Each row is a point on a landscape with many valleys, with its height.
A ball rolls from a point to the lowest of its 2 nearest points, and stops where none of them is lower. Distance is the straight distance between rows; heights are no part of it.
Z73: [12,-24,58,18,-1,-41,18,-3,13,10,-33,35,11,5,-14,3,26,-38,14,26,2,-35,-28,-19]  height 2.43
Z540: [18,-44,18,4,-3,16,38,-2,8,39,16,-23,27,7,28,-5,19,-59,-11,-29,7,13,37,36]  height 9.04
Z337: [-7,33,7,32,-1,-9,10,-29,8,21,-6,-50,17,-10,45,2,11,12,18,10,-1,7,-24,23]  height 5.85
Z576: [-23,6,2,13,0,9,-5,8,9,5,-6,-27,4,-5,-11,-5,13,-35,6,-24,6,28,-6,9]  height 4.93
Z115: [51,-6,16,-19,-21,10,40,-14,0,11,-2,18,0,14,11,-7,22,22,-2,-21,-19,-43,22,-6]  height 2.25
Z455: [-2,18,7,6,3,-42,-1,-16,-8,-7,-27,14,10,-2,10,10,8,13,19,66,9,-5,-35,-24]  height 4.43
Z492: [13,-49,35,-1,-7,9,28,4,12,44,3,1,29,23,13,3,15,-47,-13,-28,14,-6,28,22]  height 8.89
Z569: [9,2,-7,14,17,27,3,-24,23,35,27,-15,-17,7,31,-24,-34,30,-30,-21,-34,12,42,23]  height 3.52
Z858: [18,-41,34,-23,-8,3,19,-1,-1,15,-7,40,2,29,-14,13,-5,-3,-5,5,-5,-18,8,-19]  height 5.18
Z97: [47,8,3,-13,-20,12,35,-25,-2,20,3,-10,0,10,35,-7,16,42,-7,-25,-26,-32,29,12]  height 3.31
Z71: [-3,0,33,8,32,-61,-18,-12,-9,17,-42,44,-19,5,0,-4,-14,9,-20,76,-23,-4,-32,-17]  height 1.97
Z194: [13,-42,8,5,18,16,31,2,5,23,34,-33,26,-4,23,-3,-22,-53,-5,-4,19,34,38,33]  height 9.16
Z460: [9,28,-19,4,-11,50,14,1,6,-2,3,-32,1,-19,10,-2,13,-26,1,-54,-4,15,5,13]  height 7.55
Z553: [-45,25,17,22,18,-47,-19,-21,-1,3,-34,-8,-24,-23,5,-19,20,5,-15,-3,-25,2,-32,31]  height 2.69
Z589: [-18,6,-12,9,7,17,22,-2,1,-8,4,-49,16,-25,-1,-10,13,-63,15,-39,19,39,4,22]  height 4.50
Z116: [-26,-2,48,26,3,-54,13,-9,-1,17,-23,10,-2,-18,-4,-12,32,-24,2,-2,1,-11,-30,29]  height 2.07
Z989: [-13,3,-21,0,28,15,-25,9,1,-6,27,-33,29,-14,-2,16,-38,-29,19,19,32,45,16,-13]  height 6.98
Z388: [15,24,-29,-7,-12,2,1,16,-28,-38,-14,6,-13,2,-8,-12,15,30,15,-1,12,-27,-11,-20]  height 4.07
Z43: [0,-25,-5,-2,30,27,-3,-5,22,39,41,14,-11,12,13,-19,-54,30,-33,-13,-23,10,30,13]  height 3.13
Z934: [-11,25,-48,-6,3,-33,-30,-7,-21,-36,-32,2,-19,-5,2,-15,-3,49,1,30,-23,-8,-10,-12]  height 5.26
Z618: [-13,-15,-7,2,3,16,32,-3,9,2,12,-35,2,-24,-4,-18,19,-67,-5,-43,0,35,17,38]  height 4.14
Z15: [-6,-54,33,-25,-5,5,6,19,19,15,-3,45,-9,28,-49,10,3,-37,-18,-27,5,-13,-2,7]  height 6.33
Z712: [17,39,-47,17,-14,-12,-9,9,-33,-49,-17,-12,7,-7,13,-10,13,26,32,12,30,-31,-37,-20]  height 2.26
Z306: [-39,-35,34,4,30,-36,-21,5,-6,-3,-13,46,-1,12,-14,13,-31,-4,-5,59,12,8,-12,-27]  height 2.06
Z180: [12,-52,38,-31,-9,3,16,10,12,15,-9,56,-4,32,-35,15,0,-27,-8,-4,2,-19,-1,-19]  height 5.80
Z365: [-28,9,8,10,14,-28,-19,-18,2,2,-4,0,-6,0,10,-3,-21,32,-5,34,-7,4,-1,-13]  height 3.42
Z733: [14,47,-18,25,-30,-6,4,-13,2,-17,-9,-35,11,-15,38,-7,15,11,24,-34,-9,-17,-40,8]  height 5.01
Z135: [-17,26,-36,-10,3,-17,-37,-11,-11,-26,-8,2,-26,-3,0,-17,-16,53,-9,14,-30,-1,9,-13]  height 5.53
Z717: [-4,-52,36,-7,12,3,7,20,6,21,13,16,20,32,1,24,-36,-14,-1,17,23,10,12,3]  height 2.80
Z327: [-2,16,-17,-12,-8,25,-19,1,-2,-2,12,-3,-13,2,-9,6,-9,21,-11,-19,-12,14,17,5]  height 6.26
Z392: [25,27,-6,-3,-17,-22,15,-19,8,-13,-26,-4,-12,-2,24,-19,20,34,9,-13,-38,-29,-24,7]  height 4.26
Z980: [5,6,-18,3,0,-21,-5,-7,-25,-12,3,-2,7,7,15,6,-21,46,20,64,23,0,5,-33]  height 4.53
Z235: [1,-30,-12,-17,15,35,-2,13,21,15,29,-8,-17,-7,-28,2,-16,-32,-39,-30,-13,18,22,34]  height 6.78
Z152: [-2,-16,9,-14,-7,-27,-8,14,-6,-15,-23,56,-4,21,-32,7,2,-7,5,47,10,-4,-16,-47]  height 5.96
Z369: [-33,19,30,31,6,-58,2,-15,-4,15,-21,-3,-12,-31,9,-21,37,-16,-6,-14,-19,0,-38,45]  height 2.44
Z550: [-29,-10,27,4,30,-51,-25,-11,-8,0,-29,44,-16,3,-13,0,-21,8,-17,69,-10,2,-18,-27]  height 1.27
Z743: [-15,46,-48,9,0,21,-35,-8,-13,-15,5,-45,-9,-25,16,-11,-14,20,-3,-20,-26,26,10,-3]  height 6.32
Z654: [33,-2,-5,-31,-11,41,12,4,-19,-15,13,16,-22,11,-4,-4,18,43,-7,-9,2,-22,24,5]  height 4.23
Z531: [-11,-22,-4,-38,-11,18,-24,37,6,-12,17,37,2,13,-54,33,-2,-20,-3,-4,29,2,-5,-17]  height 3.95
Z191: [-12,-2,34,20,-11,-22,21,-12,23,19,-24,-2,-5,-3,5,-25,35,-20,-11,-40,-27,-22,-9,33]  height 2.81
Z973: [-15,-9,-35,-14,36,30,-18,11,12,-6,35,-26,-10,-26,-32,1,-32,-27,-25,-21,-11,28,19,17]  height 6.95
Z308: [21,11,-1,-11,-16,19,17,-19,6,20,3,-12,-15,10,22,-6,0,36,-18,-27,-29,-12,28,16]  height 3.89
Z310: [10,9,25,13,-4,-40,16,-11,8,5,-28,22,9,1,6,5,22,-8,24,40,1,-27,-38,-22]  height 3.83
Z650: [2,-16,0,-5,7,28,-7,-1,18,20,21,-5,-15,7,-12,0,-17,-7,-29,-24,-14,18,25,26]  height 6.61
Z764: [-21,0,-18,-2,9,-17,-30,-6,-16,-15,7,11,1,5,0,4,-34,38,10,45,11,5,14,-37]  height 3.99
Z799: [-3,21,-5,8,5,7,-1,-31,15,25,5,-23,-20,4,29,-20,-22,41,-22,-14,-43,5,26,21]  height 3.81
Z669: [0,-1,-3,-12,-2,32,-5,15,5,5,15,-9,9,3,-16,17,0,-30,4,-17,21,25,8,2]  height 5.43
Z47: [9,24,-3,14,-17,29,22,-6,13,17,-6,-35,2,-8,20,-10,19,-19,-6,-54,-18,2,7,21]  height 7.74
Z101: [19,31,-11,11,-27,8,15,1,-17,-4,8,-28,27,1,28,15,12,22,39,9,37,-6,-9,-16]  height 7.00
Z356: [-23,9,-19,20,34,12,-15,-7,3,-3,21,-49,17,-24,6,-5,-29,-23,15,10,16,45,17,-2]  height 6.81
Z263: [13,-10,-22,-36,2,35,-22,20,-22,-31,22,23,-24,6,-26,5,3,42,-11,9,11,-13,17,-6]  height 5.14
Z85: [-2,38,-25,18,-8,-5,-11,-7,-17,-6,9,-42,29,-9,33,18,-12,33,34,34,32,18,-2,-18]  height 6.40
Z870: [-15,-32,-4,-31,9,12,-35,34,11,3,22,22,-5,11,-48,27,-30,-14,-24,0,10,11,1,-4]  height 3.14
Z795: [-16,30,-37,-11,-10,7,-32,2,-19,-21,-3,-8,-18,-2,-2,-6,-1,31,-5,-17,-17,7,7,-5]  height 5.90
Z782: [16,-31,39,-2,-17,12,26,8,19,24,0,20,23,21,-10,11,22,-42,-1,-42,14,-26,21,4]  height 8.62
Z311: [-23,-30,7,11,-3,-6,7,-7,12,18,4,-3,-20,-14,-14,-32,18,-37,-34,-41,-35,34,17,51]  height 3.55
Z328: [-27,-18,25,16,-12,-16,9,-8,14,20,-13,2,-17,-5,-13,-35,35,-29,-27,-41,-34,13,5,46]  height 3.29
Z800: [17,-1,-4,-18,-16,31,3,31,-21,-30,16,27,12,6,-21,20,18,4,30,5,54,-14,3,-31]  height 5.63
Z137: [15,-3,-13,-26,3,50,-4,22,8,-1,38,-15,10,-10,-13,27,-14,-22,-9,-6,20,28,18,6]  height 5.87
Z691: [-14,-4,-22,-3,21,13,-38,17,1,-2,33,-4,21,-2,-11,17,-42,-5,12,26,28,33,14,-21]  height 7.17
Z160: [-14,43,-4,35,7,-9,-3,-18,-1,9,0,-56,25,-16,46,11,-4,15,26,24,14,24,-16,4]  height 6.04
Z400: [1,34,1,42,-2,-1,19,-28,8,25,-7,-62,14,-21,49,-14,22,-4,9,-20,-21,8,-24,41]  height 5.64
Z967: [20,21,-3,3,-27,24,6,34,-18,-30,15,5,20,-3,-6,20,23,-7,39,-7,54,-15,-1,-26]  height 6.35
Z559: [11,-21,34,-4,-5,-17,21,-12,-2,16,-15,12,13,19,10,14,-10,10,11,31,6,-8,0,-20]  height 4.29
Z611: [-31,13,21,15,21,-41,-12,-22,-1,6,-26,-3,-16,-7,11,-3,2,16,-6,29,-14,0,-23,8]  height 3.02
Z599: [-6,-26,37,10,9,-9,9,-11,4,23,2,1,14,18,20,13,-27,11,1,29,13,3,9,-5]  height 3.68
Z818: [24,6,-21,-19,-5,-11,4,5,-22,-23,-14,26,-26,17,-15,-12,9,34,3,24,-4,-18,-1,-25]  height 4.95
Z684: [-13,9,-6,-2,-11,-33,-12,10,-11,-28,-30,45,8,9,-30,7,12,-13,18,52,21,-8,-27,-49]  height 6.28
Z108: [21,25,-30,1,-13,-33,-1,-6,4,-34,-38,14,-22,-7,10,-25,17,33,5,1,-33,-23,-39,-3]  height 4.70
Z187: [9,10,16,10,-22,-9,22,-16,22,4,-22,-1,-4,5,6,-13,25,1,2,-32,-27,-34,-10,8]  height 3.51
Z676: [33,30,-14,13,-21,13,19,18,-26,-28,8,-13,17,-4,15,11,24,16,44,5,51,-34,-8,-23]  height 7.12
Z877: [7,13,0,8,-1,-32,9,-19,-13,-4,-7,-4,11,4,27,11,-5,34,21,62,13,-3,-18,-22]  height 4.81
Z956: [27,0,27,9,-24,18,33,-2,15,21,2,-8,27,7,13,13,26,-22,11,-38,9,-31,19,1]  height 8.25
Z988: [4,-5,-12,-31,-16,27,-17,39,-13,-32,18,40,0,2,-46,22,15,-6,11,-4,41,-9,-2,-25]  height 4.80
Z556: [-32,-62,22,-18,19,-18,-21,32,11,7,11,39,-6,25,-47,15,-37,-21,-27,10,5,8,-4,1]  height 3.18
Z130: [2,-49,18,-18,17,15,-1,23,10,21,30,27,6,25,-6,25,-46,4,-16,12,5,3,19,2]  height 1.98
Z746: [-12,26,-37,-9,4,49,-19,8,-8,-23,9,-33,-5,-31,-13,5,1,-27,-5,-42,-7,31,1,2]  height 7.27
Z997: [-13,33,-26,-3,-2,-41,-18,-14,-4,-30,-41,5,-15,-12,7,-16,10,28,1,21,-29,-12,-41,-9]  height 4.99
Z987: [5,-35,3,-18,20,27,-5,11,14,24,39,29,-8,17,-3,5,-51,29,-30,-2,-14,0,27,4]  height 2.70
Z233: [10,-13,-14,-18,0,-22,-17,12,-25,-20,-21,50,-23,28,-33,-6,-4,19,-6,55,-3,-5,-2,-40]  height 5.52
Z174: [-14,-23,-13,3,1,21,19,-5,14,9,9,-21,-18,-19,-13,-20,18,-55,-23,-54,-21,32,19,44]  height 3.85
Z225: [-19,30,-36,19,24,21,-23,-11,3,-5,17,-52,9,-26,15,-5,-30,2,12,3,-5,39,20,-8]  height 6.64
Z102: [-1,17,-21,-2,-20,-18,-6,18,-16,-42,-23,31,-1,3,-25,-1,18,-2,24,15,22,-19,-22,-40]  height 6.60
Z81: [27,42,-33,24,-26,-8,8,-5,-18,-37,-5,-25,13,-11,37,-7,15,26,38,-14,19,-31,-40,-2]  height 4.02
Z376: [-2,-26,67,24,7,-60,24,-4,2,18,-29,38,5,-12,-13,-6,37,-45,6,15,3,-28,-30,4]  height 1.07
Z715: [-40,-53,28,-9,29,-25,-27,18,5,-1,1,43,-3,21,-31,12,-38,-11,-15,36,8,8,-8,-16]  height 2.67
Z527: [31,21,9,16,-26,29,30,-6,19,23,1,-24,12,-5,25,-5,32,-20,0,-62,-15,-25,17,19]  height 7.93
Z864: [-8,45,-3,32,-14,-13,-2,-19,15,-5,-19,-39,0,-17,35,-17,19,4,11,-35,-25,-10,-46,26]  height 5.39
Z809: [16,-8,-16,-31,-3,51,-17,27,-4,-16,44,4,0,-5,-21,21,-6,20,-11,4,20,12,19,3]  height 5.86
Z242: [-13,12,-46,-17,27,45,-28,4,4,-19,30,-32,-7,-36,-24,11,-24,-16,-13,-23,-11,29,16,4]  height 7.07
Z670: [58,-16,8,-30,-3,26,30,-5,-21,4,3,20,-15,22,8,-6,14,44,-10,5,-12,-34,31,-5]  height 3.35

Call two points neighbours if one is among the 2 nearest of the other. Go from one point of each pair to the other, from neighbour to neighbour, staying as low as possible. Name the highest point that can't be avoided.
Z870 / Z712 | Z676
Z870 / Z550 | Z556
Z191 / Z130 | Z137
Z115 / Z130 | Z308

For each start below, name the point where the ball stops.
Z589 | Z191
Z365 | Z376
Z858 | Z130
Z337 | Z712
Z455 | Z376
Z556 | Z550
Z967 | Z870
Z799 | Z130
Z809 | Z115
Z47 | Z191
Z540 | Z191
Z650 | Z191

Write out the way that a ball takes from each point below.
Z764 | Z365 > Z611 > Z553 > Z369 > Z116 > Z376
Z15 | Z858 > Z559 > Z599 > Z717 > Z130
Z877 | Z455 > Z310 > Z73 > Z376
Z676 | Z967 > Z800 > Z988 > Z531 > Z870
Z576 | Z589 > Z618 > Z174 > Z311 > Z328 > Z191
Z85 | Z160 > Z337 > Z400 > Z864 > Z733 > Z81 > Z712
